Each row is a point on a landscape with many peaks, with its height.
From any point a climber steps to the highest of the 4 points nearest to it. It stops when none of these is higher. Distance is the straight distance between rows; heights are no part of it.
fugam: [144 129 121  98 122 155 145 121  75 109 159 149 116 164 154 162 155 145
  74  93 113  84  96]  (h 36.2)
dofe: [143 130 113  92 114 156 131 111  79  92 151 142 132 171 152 156 157 154
  88  93 131  89  92]  (h 39.7)
koloz: [134 116 137 155 142  95 161 138 149 146 135 110 117 102 124 107 101 128
 136 144 137 130 143]  (h 12.5)
tid: [148 139 143 167 138  72 181 154 110 137 154 160 106 134 118 111 127 117
 103 131 128 127 111]  (h 62.1)
tebi: [133 116 130 127 146  94 158 128 145 138 117 126 114 122 125 106 107 125
 141 138 137 126 135]  (h 9.5)
bof: [103 130 123  95 121 137 121 120 129 111 110 117 132 144 132 142 137 125
 155 122 118 144 136]  (h 4.7)
Kiko: [132 122 137 149 145  74 172 142 129 132 140 137 107 128 117 103 112 121
 119 142 128 131 126]  (h 43.1)
dibe: [ 78 115  63  53 140 195  49  63 142 100  28 121 155 142 137 180 193 156
 148 101 131 108 180]  (h 76.3)
dopum: [143 147 121 119 114 117 152 141  92 115 156 155 117 153 137 138 144 114
  98 135 124 139  98]  (h 41.9)
Zik: [151 121 152 189 119  79 133 152 164 156 158 102 119  70 129  92  58  98
 141 165 131 164 121]  (h 62.2)
salot: [139 124  98  70 117 171 125 102  79  91 149 151 124 167 170 162 171 151
  92  70 129  75 109]  (h 54.7)
Nupa: [133 109 135 160 143 132  99 130 175 165 123  89 123  94 104 115 100 137
 176 147 137 138 145]  (h 63.6)
Lizik: [176 144 148 153 130  99 179 163  73 117 184 186  93 149 129 116 111 100
  81 133 118 133  85]  (h 33.3)
Kada: [110 117 106  97 143 185  56  90 188 132  67 113 124 128 106 135 152 144
 194 130 121 170 170]  (h 20.2)
sizif: [127 141 124  66 112 139 175 148  55  65 178 197 109 173 170 144 170 139
  48  28 115  78  92]  (h 36.7)
Giner: [ 99 132  94  79 116 161  96  82 105 118 104 135 161 167 136 165 185 155
 121 107 129  92 134]  (h 68.0)
Fibas: [134 105 136 157 143 128 125 135 171 152 126  97 124  98 110 112  98 131
 164 143 137 137 146]  (h 53.6)
leriv: [143 122 141 177 121 125  89 135 188 164 133  81 133  77  99 103  92 119
 171 166 140 151 151]  (h 71.8)
sez: [144 130 120 109 114 151 155 131  76 101 159 144 116 160 161 159 141 140
  75 101 120  88  89]  (h 47.3)
melo: [138 119 151 170 126  83 170 164 165 144 154 113 115  93 130 104  75 111
 124 145 136 147 119]  (h 34.6)
Sitak: [161 147 145 133 128 115 172 159  74 110 166 174 105 152 131 118 121 100
  69 126 118 138  83]  (h 21.2)
Ziga: [125 115 132 120 156 128 127 103 154 125 106 114 123 124 125 119 118 133
 170 130 133 144 142]  (h 49.5)
Mamol: [123 103 129 126 150 135 113 107 161 131 106 114 128 119 110 111 115 137
 173 129 120 146 151]  (h 58.9)
deko: [ 89 130 119  97 131 164 101 114 137 113  91 108 147 143 126 156 156 129
 154 130 126 139 150]  (h 4.8)
pimo: [150 137 173 201 120  57 179 182 144 142 165 137 112  72 130  68  55  89
 106 147 116 153 116]  (h 66.3)
miret: [133 137 123  81 119 144 168 130  55  77 163 171 110 162 170 149 152 146
  51  56 118  70  93]  (h 42.2)
lurun: [122 100 122 116 157 153  79  89 174 141  85 111 131 119 101 121 130 144
 184 138 127 154 156]  (h 51.6)
Sem: [118 122 147 158 117 129  62 126 202 183  84  77 161  75  85 107 114 129
 186 181 155 156 171]  (h 66.9)
dufot: [135 143 118 103 117 152 128 116  87 112 147 135 136 165 147 164 159 147
 101 120 122  99  99]  (h 50.6)
tozi: [150 124 153 172 116  97  87 134 180 168 139  89 139  64 103 102  78 103
 167 175 141 170 136]  (h 62.5)
bazo: [ 76 123  97  89 132 172  89 100 136 111  69 115 158 145 133 169 168 143
 155 120 117 111 156]  (h 40.8)
goniz: [140 137 153 182 127  66 185 162 129 144 154 144 107 120 120 101 102 113
 106 131 127 135 123]  (h 63.4)
sonu: [161 147 140 139 117 127 162 150  75 108 170 167 101 157 143 123 126 105
  77 129 118 131  84]  (h 25.0)
zat: [110 115 121 103 150 162  90 103 163 126  83 108 133 125 115 117 131 131
 188 135 129 155 157]  (h 52.0)
nuri: [135 145 130 118 115 120 144 133 108 122 149 156 128 154 133 134 133 116
 110 130 128 143 116]  (h 34.8)
rakab: [ 79 116  97  88 148 197  75 101 151 116  57  98 154 137 125 177 177 143
 166 126 115 123 168]  (h 60.3)
pemun: [121 118 125 121 142 117 130 112 144 132 117 119 118 126 130 109 119 122
 161 133 127 152 141]  (h 28.3)
siban: [137 114 140 169 131  97 138 150 170 146 146  95 124  81 127 112  78 117
 141 149 134 134 136]  (h 29.6)
lodo: [117 127 124 106 129 119 139 120 123 120 118 127 137 146 132 120 134 113
 142 129 120 141 133]  (h 14.3)
muv: [136 133 157 154 119 100  44 118 205 170  71  73 156  52  84  89  92 111
 196 203 155 176 189]  (h 58.7)
nimu: [134 135 116  67 116 152 162 113  65  71 159 167 110 164 167 148 167 146
  63  52 120  81  99]  (h 67.0)
taf: [157 150 176 214 132  55 191 204 103 144 187 165 106 120 128  88  79  96
  86 142 127 128  96]  (h 51.8)
Fuvik: [162 149 149 152 136  83 178 153  91 129 159 164 108 138 125  99 121 109
  99 141 125 138 101]  (h 58.2)
moduk: [136 134 157 185 122  67 175 174 147 150 164 125 112  77 134  85  74  97
 102 145 126 152 120]  (h 67.5)
pabik: [ 83 124  70  55 124 194  71  73 131 105  61 137 156 166 140 169 197 155
 141  92 136 102 165]  (h 61.0)
Zazod: [144 143 147 118 112 149 182 164  54  94 172 165 105 161 165 144 128 125
  52  91 114  87  82]  (h 33.4)
duzuk: [139 138 135  93 121 137 190 140  48  76 166 168 108 155 167 143 150 141
  42  55 108  66  83]  (h 38.2)
vubi: [175 143 162 171 141  73 196 167  75 130 177 177  94 141 125 109 108 102
  87 124 127 120  90]  (h 51.9)
ril: [127 132  93  62 124 176 103  89  90 102 141 146 135 182 158 162 176 154
 107  80 138  85 116]  (h 66.1)
fus: [139 125 150 171 125  94 131 161 169 157 159 101 120  75 131  98  77 102
 132 153 134 150 123]  (h 45.4)
Zefe: [119 120 145 163 140  80 170 149 152 143 150 121 112 104 121 107  95 116
 121 140 133 132 130]  (h 27.5)
lepam: [133 140 160 186 119  67 179 175 131 147 164 136 111 108 127  97  83 109
  95 143 129 134 113]  (h 64.4)
big: [147 125 143 174 128 114 101 143 178 163 136  89 133  75 104 105  80 125
 173 156 139 152 138]  (h 64.8)
nudu: [149 137 138 139 133  79 171 145 101 130 152 163 112 140 124 111 132 115
 108 136 123 140 114]  (h 51.2)
gerop: [ 74 121  84  76 139 188  79  79 136 110  47 115 159 148 132 175 182 149
 147 111 124  99 163]  (h 55.3)
kib: [123 108 125 109 146 143 106 105 160 128  98 108 127 127 114 122 122 126
 174 126 134 144 154]  (h 75.8)
nufa: [ 75 108  88  84 151 203  63  77 159 113  54  94 155 136 120 182 178 150
 161 117 113 126 173]  (h 71.9)
naneb: [103 137 127 103 115 122 136 125 122 119 132 142 138 152 129 130 139 120
 131 137 128 146 123]  (h 19.6)
nef: [123 136 104  97 117 163 109  95  92 115 119 139 151 171 146 161 174 150
 114 107 129  88 122]  (h 65.9)
pufod: [ 78 112  90  81 141 197  76  91 148 114  56 103 158 143 132 177 174 149
 155 119 115 116 167]  (h 64.9)
por: [129 127 150 161 114 104  58 129 194 173  92  76 155  68  94  85  98 115
 188 190 150 174 165]  (h 63.2)
tar: [107 145 119 107 112 141 133 126 101 115 132 137 151 160 137 155 157 130
 113 135 120 120 110]  (h 44.1)
Nire: [149 131 154 187 118  67 156 179 157 144 162 124 115  65 129  85  57  93
 114 154 127 154 122]  (h 70.6)
zet: [159 122 155 186 119  82 113 142 167 166 151  95 121  59 112  85  71 105
 153 168 128 171 127]  (h 45.3)
rede: [145 138 131 116 109 148 158 143  79 110 159 155 121 158 149 155 141 129
  77 120 120 110  82]  (h 69.9)
mumi: [147 158 178 218 122  44 185 196 110 146 190 161 119  89 140  64  49  87
  89 141 120 145  90]  (h 48.9)
zotan: [ 90 124 119  95 135 168  93 105 153 113  84 110 132 141 125 142 140 119
 169 123 118 150 149]  (h 17.7)
ses: [ 71 120  66  42 133 193  58  65 134  95  47 125 146 164 138 179 198 160
 147  87 149 104 180]  (h 61.2)
sezig: [128 143 105 101 112 146 125 104  92 126 135 132 147 169 145 161 165 149
 105 116 122  97 104]  (h 57.4)
tokil: [129 114 126 164 129 136  69 127 189 170 105  86 149  85  89 111 112 140
 183 157 151 138 161]  (h 65.8)
nore: [136 132 147 167 110 110  64 126 193 162 101  91 155  68  90  90  90 119
 184 172 157 167 158]  (h 63.3)
pena: [ 99 137 115 101 119 151 120 116 106 113 116 122 151 161 133 163 168 145
 126 126 132 111 125]  (h 34.3)
rele: [164 143 164 186 140  66 191 171  95 140 171 164 107 129 124 101 107 106
  86 137 127 130 100]  (h 63.7)
Beb: [ 98 130 109  95 127 160 113 114 109 120  98 125 155 157 128 167 168 140
 133 126 128 110 132]  (h 27.9)
Mulaz: [153 125 146 170 113  95  74 129 187 173 127  94 147  59 101  87  83 115
 177 180 139 167 149]  (h 65.5)
fak: [164 142 138 138 119 110 161 150  77 116 170 175 100 147 132 123 126 103
  80 131 120 138  98]  (h 27.3)
kezi: [136 128 146 166 132  73 180 157 123 143 148 140 111 122 122 101 107 120
 110 141 131 126 118]  (h 59.3)
Mek: [144 129 107  77 117 169 135 103  70  88 154 156 116 166 166 155 160 154
  80  69 117  86  96]  (h 39.1)
Tetu: [126 111 118 138 145 151  79 110 182 162  94  99 146  97  94 109 125 148
 182 150 144 141 170]  (h 62.0)
Lafog: [138 108 127 129 154 148  96 101 175 141  94 105 129 110 110 119 121 144
 186 134 128 150 162]  (h 57.6)
Zak: [131 110 134 140 152 132 119 114 161 140 116 106 129 100 108 116 109 138
 180 142 135 135 146]  (h 54.8)
pivi: [ 89 135 119  95 123 153 117 111 122 116 101 118 150 147 131 146 154 122
 151 130 128 146 143]  (h 10.6)
gema: [ 87 132 105  93 122 167 102  98 115 123  87 114 162 165 130 165 166 141
 139 120 125 104 135]  (h 22.1)
gelir: [127 123 137 154 142  93 171 143 139 137 135 122 109 120 119 110 109 117
 133 142 134 127 127]  (h 25.3)
Nemi: [158 143 169 203 127  64 197 185 106 147 185 162 102 125 129 101  95 101
  88 136 131 131 101]  (h 58.6)
Viv: [100 114 111  99 141 179  75 104 159 123  84 108 129 135 116 146 142 137
 175 128 117 159 158]  (h 31.5)
vis: [ 87 119  86  68 126 177  90  77 116 107  67 126 159 156 134 170 195 153
 143  92 143  93 160]  (h 61.1)
Lafus: [141 136 124 105 121 146 173 139  62  92 159 155 110 156 163 155 146 141
  57  94 102  75  86]  (h 35.2)
fizu: [140 147 122 117 107 150 146 139  90 115 157 144 120 165 146 154 145 127
  84 130 122 119  90]  (h 55.1)
nidu: [ 98 130  89  67 123 178  94  89 104 110  86 141 161 165 138 166 189 157
 126  97 138  89 145]  (h 67.6)
ras: [135 115 133 157 132 136  89 126 197 165 121  85 145  86  99 116  99 139
 173 162 147 144 160]  (h 67.8)
fide: [130 127 136 122 133  92 159 125 123 125 127 143 120 138 122 103 131 122
 135 136 133 140 125]  (h 22.4)
dav: [149 124 160 187 124  68 146 166 157 154 160 111 116  59 135  81  55  92
 129 159 116 167 122]  (h 75.7)
pib: [159 137 147 177 133  63 190 162 107 133 171 160 103 136 124 105 110 118
 100 138 126 125 112]  (h 69.5)
motuk: [112 126  91  81 120 164 107  92 103 114 108 138 157 166 142 165 179 157
 128  99 129  85 134]  (h 73.2)
bogi: [ 80 118 107  86 137 183  89 106 147 103  79 102 142 135 119 164 159 134
 163 129 122 140 152]  (h 17.8)
vami: [124 106 123 116 146 160  60  88 181 156  75 104 132 105  91 123 136 160
 194 136 129 161 178]  (h 49.6)
Soged: [114 116 133 152 119 137  52 121 212 172  78  77 161  80  75 112 117 143
 187 175 157 154 170]  (h 72.1)
rigi: [156 139 134 124 113 143 170 153  65 101 171 156 104 157 157 151 129 123
  59 110 110 109  76]  (h 45.2)
vema: [125 103 123 136 147 154  74 100 188 165  80  95 145  99  85 118 123 158
 187 157 138 143 163]  (h 58.5)
lisi: [122 121 136 123 138 104 150 120 131 128 128 128 123 133 125 112 128 125
 147 132 129 136 129]  (h 69.7)
bir: [137 109 126 149 152 131 106 118 170 157 115 100 125 101  99 120 108 145
 182 142 141 136 153]  (h 60.0)
Larev: [150 147 144 130 118 135 189 176  55  98 178 171  99 149 154 125 114 109
  56 104 113 112  80]  (h 23.2)
kog: [149 150 132 134 108 116 159 144  83 117 163 163 113 159 135 125 137 108
  88 134 118 145  93]  (h 34.7)
rapok: [ 86 115  99  89 145 207  58  94 166 120  59  92 138 129 110 174 174 144
 165 126 112 146 166]  (h 65.7)
Tural: [123 129 109  63 120 148 171 140  61  70 175 184 112 168 172 150 176 143
  57  41 114  78  98]  (h 38.5)
dizi: [131 110 141 153 151  98 156 130 155 147 135 105 110 101 125 112 103 122
 144 146 128 128 135]  (h 11.8)
buban: [136 124 103  75 114 167 112  98  76 109 138 145 133 178 150 161 169 155
 108  90 133  76 118]  (h 61.7)
zas: [140 144 165 200 111  53 182 183 130 143 176 147 114  89 135  74  64  92
  94 141 122 150 107]  (h 62.7)
sus: [128 146 124 118 112 141 147 129 104 120 149 146 132 163 134 141 151 123
  97 130 122 131 108]  (h 44.2)
difu: [131 139 113 113 112 146 137 126  91 118 141 131 137 167 141 161 159 140
  99 128 121 110 105]  (h 49.3)
Boru: [118 134  93  70 122 172  90  85  89 108 117 149 146 179 150 162 188 161
 120  85 142  90 126]  (h 68.4)
lotik: [141 155 159 198 116  59 181 192 128 145 167 145 114  96 133  89  69  98
  96 145 128 149 105]  (h 61.9)
povin: [129 110 130 154 142 106 145 130 153 145 126 101 117 106 120 112 102 132
 153 136 134 131 135]  (h 26.9)
kugo: [149 121 143 168 123 100 107 144 169 159 150  94 128  74 121 102  69 106
 157 158 134 162 128]  (h 48.0)

For each start below, name the point where the climber stops.
Zak: leriv
gelir: pib
fak: rede
bof: motuk
Sitak: rede
povin: leriv
sonu: rede
dofe: motuk

Call two points neighbours if one is among the 4 nearest of the other. Go from one point of each pair to the other, from neighbour to neighbour, staying as high as possible. Name the lowest point that can't be avoided.
nimu / nufa: Mek
pib / kib: kugo
nufa / Soged: fak
kib / leriv: Lafog
pib / lisi: pemun
dibe / motuk: vis
dav / pib: goniz
Soged / leriv: tokil
